Points on a hilly landscape, in no order, each with its height.
A ball rolls from a point to the lowest of its 3 nearest points, and stops where none of them is lower. Distance is the straight distance between rows; heights are no part of it.
<1206> h=110: 5  63  46  -5  9  2  -5  11  -52  17  0  11  16  -48  -12  27  -33  60  -17  21  29  -16  -12  -12  18  19  -4  -1  9  -6  12  -9  17  19  1  -4  18
<1166> h=291: -27  -50  -54  2  -37  8  -5  -2  40  1  3  -33  26  0  -13  9  -9  -49  6  -14  -52  -6  19  18  -7  -4  -13  27  -26  8  3  -19  -4  10  -20  -3  -29
<431> h=366: 12  -4  -6  8  35  5  38  15  -29  12  -27  14  -13  3  -51  -8  32  -15  -19  -4  70  24  -10  -5  -4  19  5  1  -29  25  6  14  19  35  -8  38  -7
<724> h=212: -1  66  4  -2  27  -29  -7  40  -45  5  -17  20  -16  -9  -28  -14  -22  13  14  38  42  -34  -48  -9  34  24  -3  -17  -33  19  28  -39  11  13  45  -32  66
<1509> h=140: 3  63  38  9  13  8  -17  42  -42  17  13  18  23  -45  -20  1  -41  38  -21  23  39  -24  -38  -9  28  26  -16  -2  3  7  28  -49  10  13  17  -16  37
<412> h=850: -15  -18  -40  13  -28  -16  -23  -21  56  34  14  -81  66  62  17  -28  16  -34  -33  -8  7  23  14  -40  -48  -38  47  -8  -42  15  12  4  -3  -55  -28  22  -57
<351> h=229: 11  53  53  0  31  -4  -24  -6  -32  18  -16  13  18  -30  20  33  -17  45  -6  19  17  -9  -18  -13  6  19  -1  -3  36  -26  8  19  -25  9  20  8  37
<152> h=596: 36  -5  -22  15  1  -6  9  20  37  -55  12  4  -14  2  25  8  15  -9  1  -25  -27  -3  26  -2  -28  12  -27  -26  -13  -4  -21  -26  0  -19  13  0  -34
<1441> h=190: -1  38  32  11  1  -9  -19  -7  -17  -20  -36  4  -5  -1  15  23  26  41  0  8  -6  -14  -1  11  6  20  3  11  23  -32  -1  13  -32  7  5  22  19
<850> h=318: 0  -26  -60  4  -25  14  14  21  26  -26  1  -26  7  3  -13  10  5  -57  7  -28  -52  -15  22  3  -16  10  -19  3  -12  19  1  -31  -5  0  -12  -12  -25
<615> h=342: 16  67  27  5  32  -26  -19  4  -40  -6  17  25  -22  -17  -9  -24  -30  32  26  28  29  -15  -24  0  42  27  -12  -9  -26  17  34  -31  0  8  48  -44  59
<576> h=379: 16  -2  48  -6  50  -7  -27  -20  -44  -7  36  69  -50  -37  -14  -26  3  48  45  35  24  63  -48  -7  85  20  -26  23  -27  -10  3  -16  2  -5  -4  7  78
<815> h=640: 9  -17  -27  -17  -15  23  16  3  24  2  21  18  25  13  51  3  -11  24  4  -1  -65  40  36  -19  -9  22  17  -23  32  -30  -28  -12  -50  -54  29  -6  -29
<903> h=844: -2  -43  -40  32  -40  -16  -32  -24  44  33  -11  -79  27  43  1  -51  -5  -47  -8  -2  10  15  -2  -13  -40  -23  36  13  -16  24  16  -8  9  -4  -39  9  -23
<288> h=185: 30  38  15  0  1  -15  -9  12  11  -42  -49  30  -35  5  5  8  41  18  8  -20  8  -6  -4  32  -20  -5  4  -12  19  0  -24  26  -11  -10  31  6  -8
<231> h=440: 15  17  26  -6  19  12  14  -5  9  -6  -30  40  -9  5  -9  12  17  -9  -11  -17  34  -19  3  18  -8  -21  -13  1  9  10  -24  33  29  7  13  8  -31
<145> h=304: 8  -41  -59  -8  -43  15  -1  17  22  -14  19  -25  24  -6  0  13  -3  -27  11  -21  -58  -1  36  4  -9  8  -27  12  -16  11  1  -27  1  3  -12  -7  -41
<992> h=746: -40  -47  -26  3  -78  -4  -12  3  72  3  50  -25  -10  32  61  14  -6  -38  -21  -60  -46  2  45  -4  -6  -36  37  -9  28  9  5  51  -39  3  -9  35  -31
<327> h=211: -7  51  48  3  0  -7  -30  -1  -15  -19  -5  -19  -36  -1  21  -2  35  64  13  27  2  4  -30  49  -4  17  -19  8  16  -45  10  13  -54  17  -23  29  18
<915> h=142: 32  3  0  13  -11  -13  -9  -6  23  -33  1  24  -28  8  37  -25  25  16  20  -14  -9  18  22  31  -38  17  -14  -15  -14  -16  -14  -25  -18  -6  29  7  -39
<319> h=224: -3  40  22  1  0  6  8  39  -25  15  -15  14  5  -26  -34  15  9  22  -11  19  53  -3  -30  6  0  18  -8  10  -4  5  -15  -4  23  46  2  26  0
<1159> h=188: 2  37  29  -1  -4  12  2  5  -10  1  -32  30  -1  -14  -10  27  5  45  -6  -12  24  -15  -16  13  -14  -15  6  7  29  -16  -33  29  15  21  3  1  -2
<390> h=158: 27  -8  8  3  -18  -4  -9  -16  21  -9  4  21  -21  6  24  -45  16  48  11  -2  -26  28  25  39  -22  11  -9  -8  13  -34  -18  -21  -38  -12  22  14  -22
<681> h=149: 15  46  45  -4  -7  20  8  16  -19  13  -15  16  6  -39  -7  40  -23  52  -20  16  11  -12  -11  0  -1  3  -4  9  19  -4  -8  7  13  30  10  1  22
<194> h=605: 31  -20  -32  6  -15  17  17  20  29  -18  11  4  -5  -1  17  1  -3  -6  7  -12  -42  -10  44  -4  -23  16  -12  -13  -4  -6  -5  -35  -1  -18  7  -5  -20
<904> h=41: -27  -48  -13  -2  38  -4  46  -44  -6  -12  -2  -40  15  4  -26  24  -6  -43  -19  -13  2  -12  17  -4  -33  -28  3  32  -12  -4  0  1  32  -12  -34  -20  -6
<1128> h=347: -10  -19  8  7  62  -7  55  -40  -11  -21  13  -38  5  9  -20  -8  -1  -37  -37  -7  38  -13  21  -18  -18  -12  -14  11  -27  17  17  10  32  -7  -10  6  -12
<132> h=147: -13  -27  -20  -15  36  6  31  -28  -6  -15  -26  -20  3  -2  -11  17  21  -43  -5  -16  -8  -43  12  17  -21  -24  -19  0  -7  -5  6  6  35  -28  -1  -8  -15
<36> h=442: -5  9  53  -10  54  -12  -32  -17  -41  6  5  15  12  -18  30  -11  -20  23  3  34  -10  -9  -36  5  54  26  -27  -15  37  -29  38  34  -43  -3  -8  -17  51
<1052> h=146: 0  41  -17  -14  29  -11  26  36  -52  26  -49  19  -7  -2  -48  1  -16  -9  7  53  55  -34  -52  -16  14  21  15  -13  4  -2  15  -38  30  18  14  -15  67
<447> h=273: -3  65  1  -8  6  -18  -2  73  -28  7  -9  23  9  -24  -37  7  -18  11  8  43  41  -30  -39  -19  29  34  -1  -25  -23  12  22  -33  13  41  17  -7  46
<835> h=292: -13  -46  -60  6  -21  7  2  4  15  -7  10  -53  13  16  -25  13  8  -50  1  -3  -47  -28  14  7  -23  -3  -11  27  -20  -2  -2  -19  -18  17  -21  -18  -8
<457> h=121: 1  41  18  14  -3  -9  -25  8  0  -19  -15  8  -17  1  20  10  33  68  2  -2  -16  -5  -10  25  -17  9  -4  7  19  -32  -6  16  -43  20  16  33  13
<369> h=387: -7  4  30  6  34  5  36  -13  -8  0  -15  20  -23  -14  -16  -5  10  -7  -21  -18  47  -6  0  10  -7  -12  -18  -3  -6  16  -10  23  49  25  -1  14  -33
<484> h=415: 24  55  30  6  38  -30  -40  -6  -43  -3  23  22  -22  -21  -12  -26  -36  41  35  28  26  4  -33  -8  57  29  -8  8  -31  19  32  -29  0  14  28  -29  83
<1334> h=313: -24  -44  -60  0  -7  -3  -8  4  15  -23  -11  -29  23  2  -15  18  31  -49  7  -12  -47  -25  20  9  -25  0  -7  24  -20  -4  -6  -22  7  -17  -14  1  -24
<473> h=276: -28  -59  -46  13  -44  2  -15  0  31  10  -2  -70  23  31  -25  -6  -1  -58  5  -10  -36  -2  10  8  -17  -17  17  28  -13  16  0  -16  -8  1  -49  -2  -16
<1255> h=293: 5  -7  20  8  51  2  49  -1  -25  11  2  7  -11  6  -44  -15  8  -22  -33  -7  63  -3  -13  1  -14  1  -10  -4  -36  35  7  22  35  8  -17  28  -20
<33> h=235: 15  -8  -9  -21  22  -6  17  -1  8  -30  -34  35  -15  5  -2  4  9  -42  0  -19  -1  -25  0  8  -16  -6  -23  -7  2  5  -24  32  30  -9  22  -11  -16
<350> h=285: 1  43  56  -1  6  0  -20  -14  -23  -9  -19  6  9  -23  25  28  10  50  7  9  -9  -9  -5  6  1  9  -6  1  55  -37  10  37  -43  6  -2  24  32
<1382> h=833: -22  -30  -21  15  -53  -9  -42  -19  54  47  27  -71  46  43  17  -46  11  -25  -30  -11  0  9  21  -21  -19  -40  29  -14  -32  16  1  7  7  -11  -42  13  -53
<214> h=250: -17  -47  -42  18  -44  2  -2  -15  14  9  -11  -80  25  36  -19  -22  8  -40  17  -7  -32  -5  2  19  -31  -20  32  39  -16  17  11  -16  4  8  -44  1  -7
<114> h=189: 8  28  37  1  -24  -2  -28  -20  2  -12  11  3  -34  -2  18  -18  33  66  11  0  10  13  -11  37  -13  11  -18  16  4  -50  -4  -18  -50  9  -12  23  8
<243> h=648: -1  -37  -33  -14  -35  28  36  2  27  11  28  5  20  4  36  26  -25  -13  11  -8  -61  27  44  -28  -1  7  8  -1  27  -15  -18  9  -43  -44  14  -8  -41
<895> h=252: -24  62  -10  -4  44  -16  34  1  -73  29  -10  17  -35  -3  -47  -10  -2  1  37  35  76  -45  -54  -3  15  -21  -21  -38  15  1  5  -41  42  -8  16  -50  75
<668> h=210: -1  39  33  -5  -12  29  17  29  -9  21  -30  35  8  -26  -34  29  3  26  -12  -1  60  4  -15  14  -9  6  -10  5  5  9  -20  4  32  41  -5  3  -1
<1009> h=731: -26  -52  -40  -15  -57  15  10  5  51  14  26  -13  1  10  55  28  -17  -12  6  -56  -61  28  31  -6  0  -25  35  -12  39  10  -13  43  -39  -11  -8  21  -41
<554> h=804: -23  -53  -24  12  -65  -14  -37  -20  57  43  25  -54  30  27  31  -39  -23  -59  -32  -32  -21  16  21  -15  -22  -36  4  -13  -21  15  8  15  20  -3  -38  3  -60
<776> h=376: 21  -2  59  -23  42  -2  -33  -2  -53  -23  38  89  -50  -41  -12  -10  2  43  38  41  16  55  -74  -13  77  19  -33  6  -17  -18  -12  -1  1  -18  -26  25  67
<1492> h=453: 19  35  23  7  1  22  -2  -3  4  -17  -46  41  -19  -11  -6  26  24  1  3  -16  17  -12  3  26  5  -3  5  0  29  6  -29  29  24  6  19  1  -17
<279> h=111: -27  -45  -27  15  15  -21  35  -40  -7  -15  -3  -60  12  19  -17  13  -3  -32  -20  6  -24  -16  29  14  -38  -36  25  35  -4  -4  7  -2  16  -10  -37  -25  6
<224> h=657: 13  -9  -4  -2  -10  17  6  -2  20  0  16  23  -1  9  43  -11  -11  19  0  -8  -34  24  51  -24  -19  11  -7  -25  -1  -20  -23  -26  -21  -48  32  -7  -43
<1077> h=351: 12  5  51  -16  60  6  -34  -35  -55  -16  24  45  -10  -23  -3  -29  -33  29  2  24  10  26  -42  -2  65  14  -6  -26  5  -5  23  16  -27  2  12  -12  62
<557> h=555: -3  -13  -2  -10  25  -1  31  21  -21  -3  -35  3  -13  4  -45  3  22  0  -6  0  79  17  -21  0  4  33  17  10  -18  28  10  4  21  39  -7  51  7
<971> h=363: 5  -14  11  7  32  -3  34  -14  1  -8  -24  13  5  -5  -7  -7  15  -25  -22  -14  38  -20  9  17  -23  -20  -20  -14  -13  14  -22  14  56  3  3  -6  -32
<435> h=173: 2  37  42  5  -13  6  -13  9  -16  -7  -24  19  1  -35  3  32  -6  45  -11  -9  8  -7  -12  0  0  -5  -3  6  28  -14  -15  18  -4  10  21  17  29
<892> h=783: -22  -51  -23  7  -69  4  -31  -10  58  51  32  -40  26  -1  31  11  -23  -47  -17  -44  -37  15  31  -7  10  -38  10  6  6  10  -14  29  19  3  -23  1  -43
<147> h=641: -3  -24  -30  -10  -24  36  22  1  12  8  29  11  16  6  56  11  -6  -8  5  -4  -68  30  39  -27  -15  11  15  -27  33  -27  -15  -1  -46  -45  19  6  -44
<845> h=333: 16  55  26  4  44  -39  -19  8  -43  -8  -2  44  -42  -21  -26  -32  -3  29  54  0  31  4  -56  -11  58  18  -5  17  -52  35  8  -8  -5  4  27  -47  85
<441> h=281: -14  64  -1  2  43  -27  7  11  -51  18  -14  48  -35  -12  -43  -7  -1  -3  42  40  70  -45  -53  6  24  -5  -6  -31  -5  9  5  -34  37  3  38  -54  89
<631> h=143: 14  55  30  -6  15  2  -6  2  -18  5  -21  29  4  -32  2  22  -22  51  -20  24  9  -22  -18  -6  32  8  -1  -9  36  -9  -5  15  -6  23  20  -2  31
<692> h=847: 5  -30  -28  21  -33  -31  -17  -8  44  28  -11  -81  45  63  11  -37  2  -38  -12  17  1  10  -6  -6  -40  -46  63  20  0  30  12  2  3  -31  -25  14  -5
<820> h=199: 5  47  39  4  8  14  2  21  -23  16  -30  29  -8  -27  -8  19  -6  42  -8  7  36  -17  -5  4  -1  -2  -1  19  22  -3  -31  18  21  34  -2  19  -4
<935> h=332: -15  -45  -38  -10  10  5  11  -10  -6  -29  -15  -20  8  22  -9  18  22  -64  -8  -7  -38  -37  12  2  -30  5  -12  18  0  -13  -3  -6  26  -24  -10  -19  -9
<1400> h=312: 17  -18  8  5  41  15  37  2  -22  10  -15  -2  -10  5  -41  -16  10  -11  -26  8  87  19  -11  -3  -12  12  -1  -3  -27  48  18  25  30  32  -10  44  -4
<1376> h=298: 1  60  27  6  45  -43  -26  8  -42  -5  -8  38  -38  -6  -26  -16  -1  22  50  25  35  -13  -53  -9  68  2  0  14  -37  37  19  -32  5  -4  40  -43  90
<255> h=282: 7  81  3  -7  48  -29  -12  0  -53  3  -29  49  -31  -7  -25  -15  -10  8  34  34  48  -33  -67  6  54  0  5  -21  -20  27  22  -27  7  5  42  -54  92
<364> h=349: -11  -32  10  -5  69  4  41  -34  -17  -9  0  -8  -12  3  -27  -6  8  -41  -29  -20  27  -24  9  10  -16  -14  -26  -8  -31  20  0  7  44  -17  -15  -1  -25
<660> h=726: -22  -48  -36  -6  -68  21  3  17  32  21  35  -22  14  3  28  33  -31  -28  -2  -39  -69  31  52  -13  3  -20  22  5  30  9  -29  28  -11  -11  -11  17  -31
<1267> h=645: 21  -33  -40  -11  -38  26  20  -11  26  6  31  5  1  -12  39  18  -10  1  12  -13  -79  26  33  -33  -5  20  2  -15  8  -14  -12  -23  -24  -28  2  -7  -36
<262> h=367: 16  19  14  -2  9  -5  17  5  14  -22  -42  49  -25  9  0  14  23  -8  -2  -20  18  -14  2  23  -1  -15  -8  9  -3  1  -22  43  35  6  13  10  -17
<356> h=198: -12  -29  -24  -13  23  6  44  -19  -7  -31  -27  -18  4  4  -18  18  16  -47  -22  -10  -20  -45  6  -4  -22  -13  -19  11  -9  -4  -1  4  39  -31  -14  -17  -16
<1449> h=830: -14  -48  -33  25  -48  2  -31  -11  57  31  11  -70  38  35  -1  -42  -9  -38  -9  -20  -21  19  11  8  -27  -34  10  -4  -27  32  -5  -2  2  18  -50  -2  -51
<1184> h=178: 15  24  25  13  -15  -7  -17  -23  28  -22  -7  6  -29  11  13  -39  33  44  17  -14  -7  18  2  44  -28  21  -17  -3  4  -24  -26  -8  -27  3  16  28  -11
<678> h=197: 9  40  34  18  -12  1  -3  20  -1  -8  -33  19  -9  2  7  20  22  35  -12  -18  11  -16  -8  24  0  -11  5  10  35  -16  -20  41  -3  10  17  8  14
<363> h=848: 15  -27  -37  9  -26  -23  -25  1  58  18  4  -101  56  70  9  -46  20  -26  -30  9  -1  16  1  -31  -46  -49  73  -10  -12  17  21  6  8  -50  -30  14  -28
<634> h=672: 2  -42  -47  6  -50  32  19  14  34  10  30  -5  13  -4  21  15  -35  -16  -6  -20  -60  28  37  -26  -5  -15  4  -1  16  4  -26  -22  -2  -5  -11  7  -47
<612> h=661: -5  4  -5  -13  2  7  25  28  -44  16  -41  12  -15  4  -60  -3  19  -1  -9  18  76  -2  -41  17  4  21  26  22  -17  22  26  -5  29  48  1  38  29
<234> h=728: -37  -53  -36  -2  -67  18  -18  9  55  28  36  -32  21  -2  -2  -8  -25  -43  0  -17  -40  13  23  9  4  -28  6  7  -8  10  -4  -2  17  29  -52  12  -46
<1496> h=262: -2  19  13  0  10  22  30  28  -21  20  -40  9  -6  -29  -45  4  5  4  -11  12  74  -3  -25  -8  2  10  -2  8  -4  20  -3  12  30  45  3  34  4
<860> h=350: -8  -18  8  -9  52  14  39  -30  -2  -12  -15  11  -12  14  -23  -8  16  -34  -36  -20  46  -23  19  2  -13  -10  -19  -4  -20  3  -7  21  42  -6  -7  -7  -29
<807> h=202: -8  -43  -37  24  -32  -7  17  -23  8  20  -11  -77  18  42  -10  -2  7  -40  2  11  -20  -6  5  13  -42  -47  54  40  7  13  -5  2  13  -11  -25  -7  8
<870> h=444: 24  17  48  -4  53  -22  -44  -32  -40  -23  25  52  -48  -27  -26  -24  -2  49  59  18  34  45  -44  -17  71  33  -12  15  -47  16  26  -20  2  13  26  -1  76
<1069> h=341: 7  -26  16  10  41  5  27  -34  -2  -11  7  -1  -3  7  -14  -4  15  -43  -25  -18  42  -9  12  -3  -20  -4  -10  -2  -17  15  21  16  47  8  -8  1  -29
<101> h=620: 21  -26  -29  -2  -15  13  6  2  26  -15  24  -1  13  -4  21  7  -27  -4  5  -8  -57  11  48  -20  -10  3  -16  -11  5  -9  -18  -30  -13  -33  22  -13  -42
<22> h=472: -16  8  2  -15  1  18  16  52  -29  19  -20  12  0  -8  -52  4  4  4  -14  13  62  -6  -29  2  1  24  9  15  -18  20  -1  3  17  45  -1  39  11
<804> h=157: -23  -44  -36  8  -5  -19  16  -35  -7  -13  -21  -75  22  32  -20  6  1  -32  8  4  -14  -10  15  21  -35  -25  38  39  2  -7  8  -1  6  -16  -32  -5  12
<780> h=120: -24  -42  -33  -5  21  -3  39  -30  -17  -5  -11  -65  12  20  -17  24  4  -34  -7  12  -4  -24  27  2  -26  -34  9  43  -5  -1  6  -6  28  -15  -37  -30  0
<717> h=602: 23  -18  -38  2  -14  -11  2  15  19  -35  21  0  -1  0  12  8  8  -19  15  -11  -48  -14  38  -6  -23  18  -34  -11  -11  -3  -11  -29  0  -19  1  -6  -31
<1196> h=294: -1  54  -2  -8  12  4  22  49  -45  14  -19  16  3  -21  -54  12  -10  16  -13  55  42  -44  -39  -7  12  29  9  -17  -13  2  25  -29  19  19  18  -8  38
<1429> h=491: 25  32  36  9  51  -32  -38  -19  -35  -10  37  52  -29  -27  -13  -25  -13  49  52  19  27  48  -41  -28  60  28  -16  23  -43  3  23  -30  0  6  4  -15  74
<4> h=439: 21  25  69  -26  56  -11  -28  -21  -28  -3  22  16  15  -23  -3  -4  -32  32  -7  27  -10  9  -34  -4  52  21  -18  -24  21  -31  39  22  -45  -1  2  -7  62
<1065> h=683: -48  -23  -41  -6  -56  6  20  18  31  -2  42  -9  9  14  64  30  -9  -7  -4  -28  -77  36  55  -8  7  -12  25  -14  20  -8  -10  44  -70  -8  2  28  -43
<1076> h=403: 5  28  57  -9  31  14  -15  -14  -41  3  -1  23  11  -28  11  4  -30  37  -6  29  -3  -9  -24  6  41  23  -2  -7  34  -29  30  5  -18  -1  17  -21  61
<1385> h=660: 16  -39  -43  -3  -45  27  24  14  26  1  36  6  8  -6  24  24  -19  -9  -4  -21  -70  15  44  -29  -10  5  -16  5  24  -7  -23  -37  -18  -15  -14  -14  -37
<452> h=101: -25  -41  -18  -2  52  -5  32  -45  -16  -20  1  -24  8  15  -10  27  14  -53  -11  -4  4  -21  21  0  -31  -25  -12  15  -3  -5  5  -14  32  -22  -37  -17  -20
<1338> h=725: -6  12  -18  -14  -1  13  36  31  -55  1  -55  30  -7  6  -55  4  14  -11  7  48  63  -16  -44  -16  -3  27  17  9  -6  16  5  -17  17  27  1  31  35
<492> h=579: 16  3  -26  7  4  -8  -2  10  29  -46  -22  16  -11  4  25  3  35  -10  9  -23  -25  -5  17  18  -16  9  -15  -9  -17  1  -14  -4  2  -14  42  -12  -29
<142> h=742: -29  -33  -37  0  -56  16  -8  0  63  12  28  -21  13  15  52  1  -21  -42  -5  -57  -48  16  28  -8  4  -39  37  -3  30  7  -12  40  -13  -2  -17  3  -34
<592> h=788: -33  -58  -23  -3  -72  -9  -49  -14  71  32  20  -26  34  20  35  1  -30  -54  -22  -46  -25  7  13  -4  5  -67  25  -12  11  12  -15  37  14  -4  -23  5  -32
<187> h=323: -1  44  66  5  30  1  -20  -4  -24  14  3  0  9  -17  7  26  -25  58  -9  30  5  -16  -26  -10  25  12  -10  -7  27  -30  27  18  -36  -1  12  -2  49
<857> h=247: -5  -25  -48  -17  11  -1  12  2  7  -30  -22  2  12  24  5  16  24  -53  0  -17  -41  -40  10  3  -13  -1  -23  5  -5  -1  0  -5  14  -21  -6  -34  -25
<785> h=112: 23  26  6  10  -7  -26  -17  14  16  -36  -19  18  -28  8  16  -5  32  32  10  -16  2  12  28  32  -19  2  7  -3  0  -12  -15  3  -16  -10  28  8  -7
<1230> h=694: 2  -53  -47  9  -47  19  -12  12  49  27  34  -37  15  -13  0  15  -10  -38  8  -30  -48  12  28  -20  0  -24  -3  7  -1  15  -20  -15  8  11  -38  -9  -40
<1451> h=195: 6  42  5  -11  -5  6  2  59  -19  19  -10  23  6  -36  -42  21  2  28  -20  27  37  -9  -17  -13  12  25  -25  1  -7  3  5  -19  27  38  9  6  13
<299> h=60: 22  43  28  22  -7  -7  -12  11  14  -26  -36  22  -23  1  18  16  38  52  15  -10  -9  -1  6  33  -25  13  10  8  20  -6  -11  22  -18  12  13  30  -13
<1498> h=169: -9  47  3  -12  24  -17  11  47  -52  14  -27  17  -18  -18  -40  -14  -1  4  13  56  47  -49  -41  -16  24  10  4  -23  -2  11  45  -41  21  20  28  -30  51
<891> h=153: 43  12  -7  9  -5  -2  0  -13  19  -21  -5  16  -21  10  32  -10  20  26  9  -5  -28  14  24  9  -43  12  -21  -14  -7  -3  -14  -26  -12  -39  28  8  -46
<569> h=409: 7  39  50  -15  36  3  -24  -26  -26  -4  14  5  8  -17  24  11  -24  35  -4  24  -12  -7  -33  -5  36  26  -24  -6  41  -41  31  27  -42  -7  -6  -6  56
<1059> h=251: -2  60  7  5  30  -42  -21  23  -39  -3  1  26  -15  -10  -31  -14  -18  7  33  23  43  -36  -51  -2  46  24  -4  -16  -18  30  32  -37  18  22  41  -45  65
<25> h=599: 19  -12  -27  7  -9  1  -5  29  26  -48  -18  3  0  6  -7  5  21  -40  8  -22  -51  -22  28  -8  -14  14  -28  -12  -23  -4  -7  -15  6  -8  26  -9  -39
<650> h=320: 28  24  58  -13  44  -8  -32  -28  -48  -12  45  35  -19  -22  1  -21  -38  43  21  27  23  30  -28  -16  76  21  -15  -2  -14  -2  27  -24  -19  9  18  -26  68
<1469> h=768: -35  -64  -26  12  -76  4  -26  -13  76  53  30  -33  17  26  14  -12  -26  -37  -11  -39  -30  12  29  -10  -6  -27  6  11  3  22  -23  23  17  6  -33  -2  -61
<1141> h=87: 6  51  57  9  9  22  -6  -3  -37  7  -7  15  19  -39  5  36  -29  44  -15  32  31  -16  -9  -7  27  14  -12  -9  20  -18  18  -9  9  12  14  -7  43
<531> h=659: -41  -43  -42  -12  -37  26  25  11  32  4  41  -3  10  5  45  14  3  -7  -3  -21  -69  42  35  -17  -16  -1  25  -21  44  -13  -11  24  -69  -20  -3  13  -49
<285> h=191: -29  49  -7  -22  32  0  32  5  -64  14  -25  28  -34  -7  -48  3  -9  -7  23  52  70  -33  -38  -4  11  9  -6  -26  6  -4  37  -38  33  3  5  -27  52
<81> h=748: -42  -39  -42  -6  -66  12  12  4  60  -15  57  -19  -7  7  74  -2  -3  -34  8  -50  -48  26  48  -6  -19  -17  33  -24  20  -11  -10  58  -52  -11  -5  38  -43
<1380> h=838: -28  -50  -46  10  -54  -10  -35  0  52  32  19  -75  32  37  -21  -38  4  -34  -16  -15  -18  20  17  11  -27  -33  19  19  -16  28  10  0  9  18  -35  -1  -37
<1042> h=329: 14  -26  14  8  61  -12  43  -18  -26  1  -7  -7  -8  8  -31  -13  11  -24  -29  -14  63  9  -8  -10  -15  1  -9  4  -34  25  17  10  29  -1  -18  12  -10
<822> h=219: 30  44  60  5  43  -9  -31  -15  -48  5  19  17  6  -21  2  -9  -54  44  4  15  14  2  -30  2  48  38  4  -8  -7  4  23  -14  -14  -2  22  -35  61
<368> h=309: -9  -58  -65  -9  -12  13  5  -5  4  -13  -4  -51  27  9  -18  0  12  -61  10  -5  -27  -34  18  11  -32  -7  14  39  -2  -6  -3  -6  -2  -3  -40  -6  -13
<917> h=123: 18  64  52  12  25  -2  -11  4  -29  -3  9  22  1  -47  -1  -6  -38  50  -9  28  20  -2  -16  -18  31  19  -14  -11  5  -3  27  -31  -7  19  26  -18  55
<1037> h=789: -28  -51  -18  5  -54  -13  -37  -35  77  48  32  -41  30  36  28  -22  -5  -42  -33  -29  -13  17  14  -11  -19  -52  13  -15  -13  -1  -14  30  20  -19  -38  -7  -65
<1102> h=137: -7  33  59  -9  31  -16  -20  0  -28  -9  -1  -8  -6  -19  21  14  20  50  -4  10  -2  -13  -15  23  3  14  -22  3  28  -58  26  20  -62  15  -13  1  51
<825> h=643: 25  -15  -6  -20  -3  8  5  -10  28  9  12  30  13  14  46  -14  0  20  10  12  -47  32  29  -8  -18  11  -1  -25  22  -23  -36  -27  -32  -55  25  -17  -44
<1466> h=122: 5  62  34  -4  -7  -1  -1  33  -39  17  -3  14  11  -42  -14  27  -23  50  -18  18  37  -18  -10  -7  8  28  -14  6  9  9  -3  -16  21  34  4  17  11
<1499> h=182: 2  -27  -28  -17  17  -3  7  -14  5  -36  -22  4  1  18  0  14  17  -51  -12  -14  -16  -38  13  19  -16  -17  -17  -7  -2  7  -6  17  19  -22  9  -24  -16
<802> h=696: -24  -38  -35  0  -56  25  15  18  25  5  38  -10  10  -2  46  21  -17  -8  8  -36  -78  35  41  -18  3  -15  30  -1  35  -16  -13  33  -51  -12  -4  6  -36
<933> h=846: -25  -38  -26  4  -31  -19  -37  -8  59  51  23  -94  43  50  22  -27  8  -30  -30  6  10  30  3  -33  -42  -46  40  -6  -26  13  9  -5  8  -29  -28  13  -67
<1048> h=404: 3  15  33  10  11  19  27  13  -19  9  -29  28  -19  -11  -22  1  6  9  -25  -3  46  1  -3  23  -4  -15  -8  -2  -4  18  -22  32  48  22  6  27  -27
<797> h=159: 37  0  8  13  -21  -1  -3  -2  27  -17  -5  27  -17  20  30  -24  13  26  13  0  -21  21  35  14  -21  16  0  -17  9  -10  -24  -32  -25  -28  30  -4  -49
<195> h=743: -31  -49  -36  7  -64  -2  0  0  67  8  49  -20  10  26  64  19  -7  -21  3  -51  -51  15  40  -11  4  -45  31  -12  40  11  -7  56  -45  5  -6  28  -22
<1478> h=364: 5  -15  60  -31  56  4  -29  -22  -42  -8  22  56  -35  -17  -23  -24  -7  30  38  30  0  54  -39  -5  89  10  -29  2  4  -9  -1  9  3  0  -3  2  72
<1293> h=445: 30  14  -2  3  5  0  4  13  12  -39  -23  41  -5  6  18  -3  43  -2  12  -25  -4  -11  7  29  -2  -4  4  -12  8  -4  -15  33  0  -11  33  -10  -33
<200> h=170: 4  32  26  15  -16  -21  -24  -8  13  -8  -6  5  -25  13  25  -6  41  65  11  2  -6  21  5  42  -14  20  -12  9  21  -37  -11  6  -61  12  -9  19  8
<1337> h=653: 21  -19  28  -13  -8  12  -12  -18  22  7  -2  21  -27  25  44  -39  11  32  3  24  -29  30  30  -5  -29  33  0  -12  18  -34  -41  -38  -34  -44  15  -17  -43
<999> h=635: 20  -20  -23  -7  -12  28  22  -2  11  2  22  18  4  3  49  -2  -1  -1  1  5  -64  20  36  -19  -8  19  -1  -20  19  -24  -28  -28  -31  -50  20  -9  -40
<1238> h=286: -28  -55  -61  -10  -41  11  -9  10  30  1  3  -53  30  18  -17  2  3  -46  17  -1  -42  -15  17  5  -25  -7  14  34  -26  3  7  -9  0  10  -30  -6  -29
<948> h=352: 20  2  61  -13  60  2  -20  -38  -48  -4  45  50  -20  -21  -7  -34  -17  43  34  33  24  52  -37  -19  78  23  -12  9  -17  3  17  -5  3  2  4  -5  70
<1501> h=141: -7  -8  15  7  25  10  26  6  -14  3  -14  15  -9  -1  -45  -15  20  -11  -16  -8  79  8  -11  6  -7  8  -3  7  -25  33  12  24  37  41  -9  32  -22
<392> h=192: 13  40  41  9  -8  9  0  8  -20  3  -30  0  -3  -19  18  33  10  58  -4  10  5  -6  -18  16  4  4  12  2  30  -28  -5  25  -28  14  15  9  25

For each start below, name the point where the ball stops.
<231> | <904>
<992> | <999>
<845> | <1052>
<612> | <1141>
<195> | <999>
<81> | <999>
<1334> | <904>
<850> | <904>
<145> | <904>
<441> | <1052>
<255> | <1052>
